Each scene shows the same named points in several views. A view is turned or mirrored, and shifted as a whole, has a little noise and may leave points out.

Scene 1
View 1
J884: [ -9   1   8  -8  19  -3  -1  11  28  -6  12  17  -2   5   8   5  -9 -15
   5  19  -3  -4 -15   7  -8  -7   6  10  10  -4  10  11 -19  25   0 -10
   3  19 -11   7  14  -1  -6  -4  -5 -10   4 -17   7   0   2  -3  -4  25
  -4 -13 -21 -17  -2   4 -12]
J972: [ 17  10 -13   8  -4  10 -10   5   4   6  -7 -13   0   9  10   9   1   5
   7   7  -7  10  17  -4  -2  12   7 -11  -3   2  15  -1   8   5   8  -2
  -9 -10   5   3   3  -5  24  -6   4   5   4  -5   6  -8   5   0   6   4
  20 -14   4  -9  -9  -1   4]
J794: [ 11  12 -17  15 -14  -6  -7 -14   3  11 -15 -10   3   9  19  -3  18  11
  11   7   1   8  24 -10 -13  10   1 -12   5   7  17   2 -11   5  16  -9
  -8 -14   5  -1  10 -14  17  -9  13   3   2   2   2 -18  10   6   3  12
  15 -19  11 -12  -7   5   7]
J885: [  3  13   2   1  20  -5  -1   3  10  -7   1  12 -17 -18  14   9   2 -11
  -4  24   8 -17 -18  17  -9 -15 -17  17   9 -10 -15  14 -25  10   9 -20
   2  27  -2  -3  16  -5   1   9   4  -9   5  -9  -4   8  -6  -4   5  32
  11  13 -30 -19  15  10 -10]
J325: [-14   1  -1 -14   8   4  -5  17  26   0  13  20   6  19  -4  -2 -12   2
  21  20 -11  11  -5 -14  -2   3  14  17  14  -2  14   5 -15  20   6  -4
  -6   9   1  20   9 -11   3 -12   0 -10   1 -29  11  -2   5  -2  -9  15
  -2 -37  -3  -3 -13   4 -20]
J600: [  7  19 -17   9 -22 -12  -8 -30   0  14 -19  -4   1  13  12  -9  31  21
  16   8   6  11  31 -20 -17   7 -10  -6  17   7   8   4 -31   1  23 -17
 -14 -15   8   1  17 -22  11 -11  22   1   4   0  -7 -26   9   6   5  14
  16 -24  17  -9  -6  10   5]
J174: [  5   9 -11  -3  -5  13  -6  14   9   6   3   0   5  19  -2   3  -9   6
  14  13 -13  19  15 -17   2  13   9   0   5  -5  18   0   6   9   9   4
 -15  -8   9  13   4 -10  23  -9   2   1   3 -19  12  -4   3  -4  -3  -1
  15 -30   9   0 -18  -1 -11]
J245: [ -3   7 -13  12  -8  -6 -10  -5  11   7 -10   0  10  12  21   1  10   9
  20   3  -7   4  14  -8 -10  12  10  -2   7   1  28   3  -6  15  11 -10
  -6  -6  -1   6   6 -11   9 -10   9  -4   5  -6   3  -8  11  10  -4  17
   5 -29   6 -14 -14   8   1]
J928: [ 23  14 -12   1 -15   7  -7  -6   3  11 -13 -16   0  14  -7   1   8   4
   6  12  -1  21  28 -17  -5   7   3 -20   2   9   9  -5  -4   2  14   5
 -20 -21  13   2  16 -14  30 -10   3   8   2   0   4 -22   7  -5   7  -2
  30 -12  13   1  -8  -4   8]
J382: [  9   3  -7   7   3   6  -7   8  15   2  -3  -7   4   8  13   7  -5  -2
   6   9  -9   4   7   2  -5  10  12  -9  -5   1  25   1   5  15   3  -2
  -4  -2  -2   6   5  -2  15  -8  -1  -2   5  -5   8  -9   9  -1   4   9
  14 -15  -4 -14 -11   0   1]
J391: [ 10   1   3  -8  19  11  -5  26  20  -8  11   2  -6   2  -2  15 -25 -17
   2  22 -12   0 -11  11   4   3   8   1  -4  -5   9   5   7  20  -3   3
  -2  12  -3   9   5   2  16  -2 -11  -3   5 -13  12   5  -2  -7   3   9
  10  -2 -24 -11  -4  -5 -11]
J916: [ 22  14 -13   4  -2  10  -4   5   1   6  -8 -13  -9   0   3   9   0   1
  -2  13  -2   7  13   0  -2   4  -3 -10  -1   0   1  -1   5   0  13  -1
 -11  -7  10  -2   7  -6  28   1   4   6   4  -3   4  -2  -2  -4  12   5
  28  -1  -6  -7  -2   0   5]
J487: [ 17  10   9 -15  20  13   2  22  18  -6   8   5 -18  -5 -13  12 -19 -21
 -12  30  -3   0 -16  10   4  -9  -1   1   1  -5 -14   7  -9  12   1   2
 -11  17   3   4  17  -3  16   4 -14  -3   4 -13   9   3  -7 -19  10  11
  20  12 -29  -5  11  -5  -9]
J671: [  3   1   1  -2  20   6  -3  21  23  -5   8   4  -3   1   7  11 -15 -12
   2  18  -6  -2 -12   9  -1  -2   8   3  -1  -6   9   6   1  19  -1  -4
   0  14 -10   8   6  -1  11  -3  -5  -8   8 -12   8   7   2  -8   3  14
   9  -6 -20 -15  -2   0  -9]
J528: [ -6  16   6 -22  16   7   3  16  16  -3  17  27  -7   1 -13  -1 -12  -4
   3  36  -5   2 -11  -8   0  -9  -9  30  21 -14 -16   7 -26  11  11 -15
  -9  22  12  14  15 -13   6   0   4  -9   6 -27   4   7  -4  -9  -4  15
  11 -12 -15  -1   0   7 -29]
J897: [ 12   8  -8  -2  12  21  -7  29  11   2   7   0   0   8   0  14 -24  -2
   7  17 -17   9   2  -1   9  10   9   3  -4 -11  14   0  20  12   1   1
  -8   2   5  14  -4   1  20  -3  -4   2   7 -18  12  10  -1  -3   2   2
  17 -15  -9  -4 -11  -4 -10]
View 2
J885: [  7   0  -2   6 -24  27 -12   7  23  -6   7  -2  14  -1  37  16 -11   7
  -6  -3   8 -27  10  10  18  10   9   4 -11  24 -10  10 -19  -8  13  -5
  16  11  -2  -6  -6  30  -3 -26 -10  25 -25   3  20  10 -19  -2  -6   7
   0   0 -27  18  -8   3  -5]
J794: [  5 -14   0 -14 -10   6 -12  -3   6  14   9 -25  -4   6  -9 -18 -11  19
 -22 -17  -1  -6   9   6 -22 -10  -4   0   1   7  17  10  -8   4  -3  23
  -9 -14   6  -2 -10  -7  -1 -11  -3  -9  -9 -11   9 -11   2  -1 -14   2
   3 -19   5   1 -12   5 -19]
J972: [  5 -12   0 -18  -6  -2  -8  -8   3   2   6 -12  -6   6  -1 -22  -3  17
 -15  -6  -8   4  10   6  -4 -10 -11  -6   2   2  18  11 -11  -2  -6  20
  -7  -7  -5  -8  -8   2   2  -8  -1  -4  -9 -14   3 -10   2  -5   0   1
   3   5   5  -8 -12  -1  -5]
J325: [ -2  13 -10 -17 -11   4 -18   6   8  26   6  -9  -2   5   8  -6 -20  -1
   4 -10   2   6  -1  -1   4  -6  -7   5  -2  -3  -8  -5 -26  -8 -11  -9
   2 -31  10 -27 -14  26 -13  -5 -10  12 -17 -20  19  31  -9 -25  -9  -4
   5  19  13  -2   7   6  -9]
J528: [ -4  17  -3   4  -9  21 -17   3  27  11  10   4   5  -7  21  11 -17 -10
   1  -3   0  -9  10   7  20   4   9   6  -4   1 -26  -1 -25 -25  -6 -20
   8 -13   5 -18 -15  32 -11 -13  -7  16 -24 -15  15  20 -20 -22  -3  -9
  10  21  -9   7  -3  -4  -5]
J884: [  2   8 -10 -15 -22  11 -16   9   8   7   3  -3   8   9  26   1 -14  10
   3  -9   9 -10  -2  -1  20   2   0  -2 -10  15  -3  -4 -25  -2   0  -6
   8  -9   7 -24  -6  35 -12 -12 -15  29 -22  -5  25  28 -19 -16  -9   3
  -7   7  -6   4   8   6  -4]
J897: [  9  -2  -7 -24  -6  -9 -13  -5   1   1   6   0  -6   5  17 -22   2   6
   4   0 -11  14   7   0  22  -4 -13  -8  -3  -3   9   4 -23 -14  -7   5
  -1  -5 -10 -20  -8  22  -1  -4  -8   1 -12 -16  -1   6  -1 -15  14   5
  11  30  -2 -12  -6  -1   3]
J391: [  2   1  -7 -20 -14   3  -8   1   6  -7   6   6   0   3  25 -12  -5  13
   6   4  -3  -2   3  -4  32  -3  -6 -13  -7   3   7  -3 -25  -3  -1   3
   7   4  -5 -22   3  31  -3  -6 -10  19 -17 -11   5  19 -12 -15  10   5
  -4  27  -9  -9   3  -5   8]
J382: [  6 -10  -3 -24 -12  -1  -9  -1   0   5   6 -13  -4  11   7 -21  -5  22
  -6 -10  -2   2   2  -1   4  -9 -11  -9  -1   5  18   9 -17   3  -3  18
  -3  -6  -1 -13  -4  10  -1  -8 -10   5  -9 -10   9   5  -1  -8   0   6
  -2   5   4  -7  -2   5  -4]
J671: [  4   1  -8 -18 -20   4 -13   5   5  -3   6   6   4   7  28 -10  -6  13
   5  -3   1  -2   2  -2  25  -1  -3  -8  -8  10   5   2 -23  -1   3   1
   9   1  -5 -19  -1  29  -4 -10 -11  20 -16  -6  11  19 -11 -11   6   9
  -3  20  -9  -2   0   2   5]
J916: [  4  -9   3  -8  -6   5  -3  -5  14  -9  12  -6  -3  -4   5 -12   0  19
 -12   4  -9  -9  14  10   1  -6  -2  -6   1   6  12   8  -8  -8  -5  18
  -1   5  -9  -3  -3   4   5 -10   0  -3  -9 -11  -2 -12  -3   0   5   0
   4   8 -10  -6 -14  -7   0]
J174: [  3  -1  -4 -19  -1  -7 -14  -3   4  17   7 -10 -11   6  -8 -23  -7   7
  -6  -8 -12  13   8   2  -1 -10 -15   0   1 -10   6   6 -18  -9 -15  10
  -9 -23  -2 -14 -14   9   0  -4  -3  -8  -6 -24   1   5   1 -18   0  -5
  12  18  16  -9  -4   0  -7]
J600: [ -3 -12   3  -2 -13  16 -11  -2  13  17  11 -29  -3   2 -19  -6 -16  11
 -29 -21  -3 -11  13  13 -38  -9   2  11   2  10   6  11  -5  -2  -7  20
 -10 -25  11   8 -17 -12  -4 -15   3 -12  -9 -13  12 -15  -1   0 -25  -6
   6 -29   6  11 -15   6 -28]
J928: [ -9 -13  13  -8  -2   3   3 -11  13  -4  15 -15 -12  -8 -18 -25  -6  19
 -21  -3  -9 -11  17  10 -17 -16  -4  -1   6  -2  18   6   0  -5 -16  31
 -11  -1   0   7  -5 -15   5  -7  11 -16  -2 -18  -6 -24   3   2   0 -12
   4  -3   3  -6 -14 -10 -11]
J487: [-10   5   3  -3 -14  15   0  -5  24 -18  15  12   8 -11  26  -1  -7  12
   2  10  -1 -21   7   4  33  -1   4  -7 -10   7  -7  -9 -17  -9  -6   1
   6  17  -7 -15   1  25  -5 -10  -3  24 -20  -5   4  11 -20 -11  13  -7
  -6  25 -16  -5  -1 -10  12]
J245: [ 10  -7  -8 -22 -11  -1 -20   6  -2  18   2 -25  -2  15  -2 -16  -8  13
 -16 -23  -1   5   4  -1 -13  -9  -9   3  -2   8  16  11 -15   5  -2  15
  -5 -27   7  -8 -14   7  -4 -12  -9   0 -11 -11  16   3   3  -9 -14   6
   2  -8   9   1  -5  13 -15]
View 3
J897: [ 17  11  -6  -4  26  -3 -21   9 -10 -10  28 -10  -7  15  -6   4  19  13
   7 -13  -6  -8  12  -2  18   0 -13   6   1 -11  10 -10   7 -19  -3  -6
  -5   1  11   4   2  13   0 -15  -4   4   3  17   9   1  -4  -4   9   5
 -11   6   1  -3  -5  -9  -5]
J928: [  3  -4  12  15   8  16 -23 -18  -6   0 -16   6  -7  32  16 -22  10  14
  -3 -11  -2 -18  -3  -9  10  10 -19  -9  -4  -7   3   6   9  11  11  -9
   1  16   5  16   0  -2   2  -2   9  -1 -24 -12 -18  -3  11 -19  -7  -4
  13 -20  -1  13  -1   9   8]
J972: [  4   0   7   3  19   8 -24  -1  -6   2   4  -1 -10  19   3  -7  13   7
  -2 -15 -10  -5   7  -5   9  10 -12  -1  -6  -8   7   5   3   7   4  -5
 -10   6   5  12  -4  -4  -2   1  -2   4  -9   8  -4  -1   3 -10   2  -1
   2  -5  -7   2   0   3   6]
J600: [ -1 -18  21   4  -2  19 -11  -5   0   3 -13  12  -5  17   6 -18 -15   6
 -13 -15   2  16  -2 -22  14  25  -9 -17  -7  -5   0  23   2  19  11  -3
  -1  -1   0  17  -2 -24 -16  23  -6   5 -29   0 -14   1   4  -5  -3   0
  27 -26 -12 -10  -1  25  12]
J916: [ 13   8   2   3  12   9 -13 -14   5  -6   1  -1  -7  20   0  -6   7  10
  -6  -7  -7  -9   4  -7  18   6 -16  -7   0 -11   0   1  10   3   6  -8
   1   3  -1   1  -3   3   5  -4   2   5 -13  -2  -4   0   5 -13   3  -1
  -5  -8  -2  11  -2  -2   5]
J528: [ 18   7 -15 -19   2  -8   3   4  15 -30  26  -4   5 -13 -19  -7 -16  21
 -13  -9  18  19   8 -20  29   4  -8 -17  11  -9   0   1  19 -32   1  -5
  20  -9   0 -14  13   9 -15   4  -9  10  -8   7  24  -1  -8  17  17  14
 -10  -9  -3 -16 -15  -1 -20]
J391: [ 10  14 -18  -6  18 -11 -15   2   7 -12  30 -15  -1  -5 -18   7  14  16
  -3  -6  -8  -5  10   6  12  -3 -15  -1   3 -15  10  -9   9 -16   4  -9
   1   5   3  -6   7   9   0  -5  -6   9   8  17  17  -1   2   9  12   6
 -23   6  -4   4  -8 -10  -8]
J671: [ 12  12 -15 -10  17  -6 -12   7   9 -12  27 -12  -3  -8 -20   9   9  11
  -4 -10 -11   2  10   3  10   2 -12  -4  -1 -15   9  -3   6 -11   7  -8
  -4   0  -2  -9   6  -2  -6  -2 -11  15   8  21  15  -2   1   8  14   7
 -22  10 -10   0  -5  -8  -6]
J487: [ 16  20 -24  -9   4  -9  -4 -12  19 -25  14 -13   4 -11 -15   1   8  22
 -12  -1  -1 -11   1   3  15  -7 -17 -13   9 -17  -1  -8  22 -16  11 -13
  16   5  -7 -21  10  13   1  -4  -5  12   0   3  15  -7   7   9  11   6
 -33  -3  -2  14 -11 -13 -12]
J325: [ -4  -5 -10 -13  16  -9 -16  24  -5 -11  32  -7   6  -4  -8  -2  -8  21
  -2 -19  14  20   7 -13  12   5 -10  -4  -4  -7  21   3   7 -28   1   0
   6   0  18   5  16  -5 -15   7 -15   5  -6  24  17  -6  -8  20  10  14
   3  -2 -11 -24 -13   8 -17]
J245: [  1 -15  12  -2  16   5 -20  16  -8   9  12   2  -5  11  -1  -2   1   2
  -3 -18  -8  15   8 -10   7  18  -5  -3 -11  -5  11  13  -4   7   7  -1
 -15  -2   7  16  -2 -23 -14  10 -10   9  -8  19  -1  -1  -1   0   3   3
  11  -5 -13 -14   0  15   8]
J174: [  1  -4   1   1  23   5 -25  13 -18  -4  21  -3  -3  21   8  -7   5  16
   9 -17   9  -1   7 -11  16   2 -15   4  -5  -6  17   0   8 -17   1   2
  -4   5  19  19   4   6  -2  -3  -2  -4 -11  11   2  -1  -7  -1   4   4
  10  -5   0 -12  -7   3  -4]
J794: [  0 -11  14   4   8  14 -18  -3  -4   8  -5   7 -10  19   5 -10   4   2
  -9 -13  -9   9   1 -14   7  19  -8  -8 -10  -6   5  16  -5  18  13  -3
  -9   2   0  15  -4 -21  -8  13  -4   8 -18   6 -12  -1   6  -7  -2  -1
  16 -14 -12  -5   2  17  11]
View 4
J174: [  4  24   3   4  15   8 -13  19  -8  -3   6   7 -19  15  18   6 -11   3
   2   3  -2  -8   2 -15  18   8   7 -13  20  -5   4  -7 -10 -13  15  14
   6   1  21  23   4 -23   7 -12   9  18   6   6   1 -10   6  21  17  25
  -4 -13  15   0  -5  20 -26]
J885: [ -8  -2 -27   7  -8   1   0 -22  -1   4   1   1   9 -17 -19  10  -9 -13
   1  12  14  12 -16  -5   8   3 -12  18   5  17 -13   8  -1  -8  -7   2
   4   0 -18  19  10  -1  15  18  13  13   5 -12   5   8  19 -18 -13  -3
  19 -20   9  -2   2  -1  21]
J487: [ -9   9   0  12   4  10   7 -17  -1 -10  10 -11  -1   1  -9  15  17 -20
  -1   7   5   0 -17 -20  11   1  -3  14   3   8 -17   6   9  -5  -6  -7
  13   7  -2   7   3  -7  13   9  22   0  21  -1 -26  20  11   1 -14  15
  11  -9   2   7  -4   3   4]
J916: [ -4  10  -2 -12   5   5  -7  -5 -13  -6   8   6  -6  11   7   5  -4   5
   9  -1  -1  11   2 -12   8  25   8   4   1  -6   5  11   0 -12   7   1
   4  -5   6   7   0  -4  11   0  16  19  11   1  -8   5  17  15  18  18
   0 -10  14  13   8   0  -2]
J245: [  0  15 -19  -6  16  -6 -14   2  -2  11  -3  16  -3   0  16  -3 -27  13
   8  11   2   8   6 -13  14  21   8 -21  15  -4   1  -1 -20 -15  12  21
  -6   2   4  27   3 -20   8 -11   1  30  -4  -3  19 -16   2   7  15  10
  -3 -21  14  -9   3  11 -11]
J600: [  7   9 -25 -10   0  -4 -10  -2  -4  30  -3  12   9  17   6   6 -23  25
   9   1  -6   9  11  -2   4  35   5 -27  19 -12  18   2 -31 -25  18   4
  -4 -15  -7  14  16 -12  -6 -21   0  25  -8  -3  23 -11  15  19  37  11
   8 -19  36 -15  14  12  10]
J884: [ -9  11 -15  17  12   1   1 -11  11   7  -3   0   5 -19  -4   6  -9 -16
  -6  22  10   0 -15 -19  20  -5  -6   0  16  10 -21  -5  -8  -6  -2  13
   0  11  -1  32   1 -20  16   4   7  11   7 -11   3   0  -1 -11 -21   7
   7 -23  -4 -11 -12  11  -2]
J382: [ -6  18  -3  -5  18   0  -7  -2  -5  -4   1   6  -3   2  14  -4 -12   5
   8  10   2   9   4 -20  18  18  12 -10   3  -2  -6   1  -5  -7   7  15
  -3   8  11  21  -5 -19  14  -6   8  26   4   0   0  -2   3   7   6  19
  -8 -17   4   5  -2   0 -14]
J671: [-13  13  -4   9  12   5  -4  -7  -3 -11   2   3  -5 -12   3   2  -8  -9
   1  16   8   4 -15 -21  19   2   3   6   7  10 -20   3   6  -5  -1  13
   3  10   6  23  -3 -14  19  10  15  15  11  -5  -6   4   5  -6 -15  11
   1 -20   0   3  -9   2  -9]
J391: [ -9  14   4  10  11   8  -3  -3  -3 -18   3   0  -8  -7   4   4   1 -17
   0  11   6   4 -11 -23  19   1   4   8   8   6 -19   1   8  -2  -1   9
   5  13   9  21  -2 -17  20  10  15  12  14  -5 -17   7   5  -2 -15  16
   1 -17  -2   9  -9   5 -16]
J794: [ -2  11 -20 -12  12  -6  -9  -1  -7  13  -2  11   8  11  14  -1 -19  21
  10   6  -4  11  12 -11   8  35  10 -21   9 -10  12   6 -22 -18  14   9
  -4  -6  -1  17   5 -13   0 -17   3  32  -2  -4  15  -9  11  16  26  15
  -2 -20  21  -4  10   5  -1]
J972: [ -2  18  -4  -8  14  -1 -12   2 -13  -2   5   9  -7  13  14  -1 -11  11
   9   0  -1   7   5 -16  14  25  14 -10   6  -8   4   7  -4 -16  12   9
   0  -1  10  14   0 -13  10  -8  10  28   5   2  -1  -4   9  16  18  20
  -4 -14  14   8   5   5 -13]
J897: [ -5  20  10   3  14   9 -12  12 -13 -22   7   6 -21   1  15   3  -7  -5
   4   5   6  -2  -6 -18  20  -1  10   6  10   3  -5  -2   7  -5   7  16
   6   9  21  24  -5 -14  16   8  15  18  11   6 -14  -3  10   6   2  21
  -3 -13   4  12  -7   9 -26]

In a view up to two points have been moved. Name them for each view, in the order of its rows, or write -.
view 1: J928
view 2: -
view 3: -
view 4: -
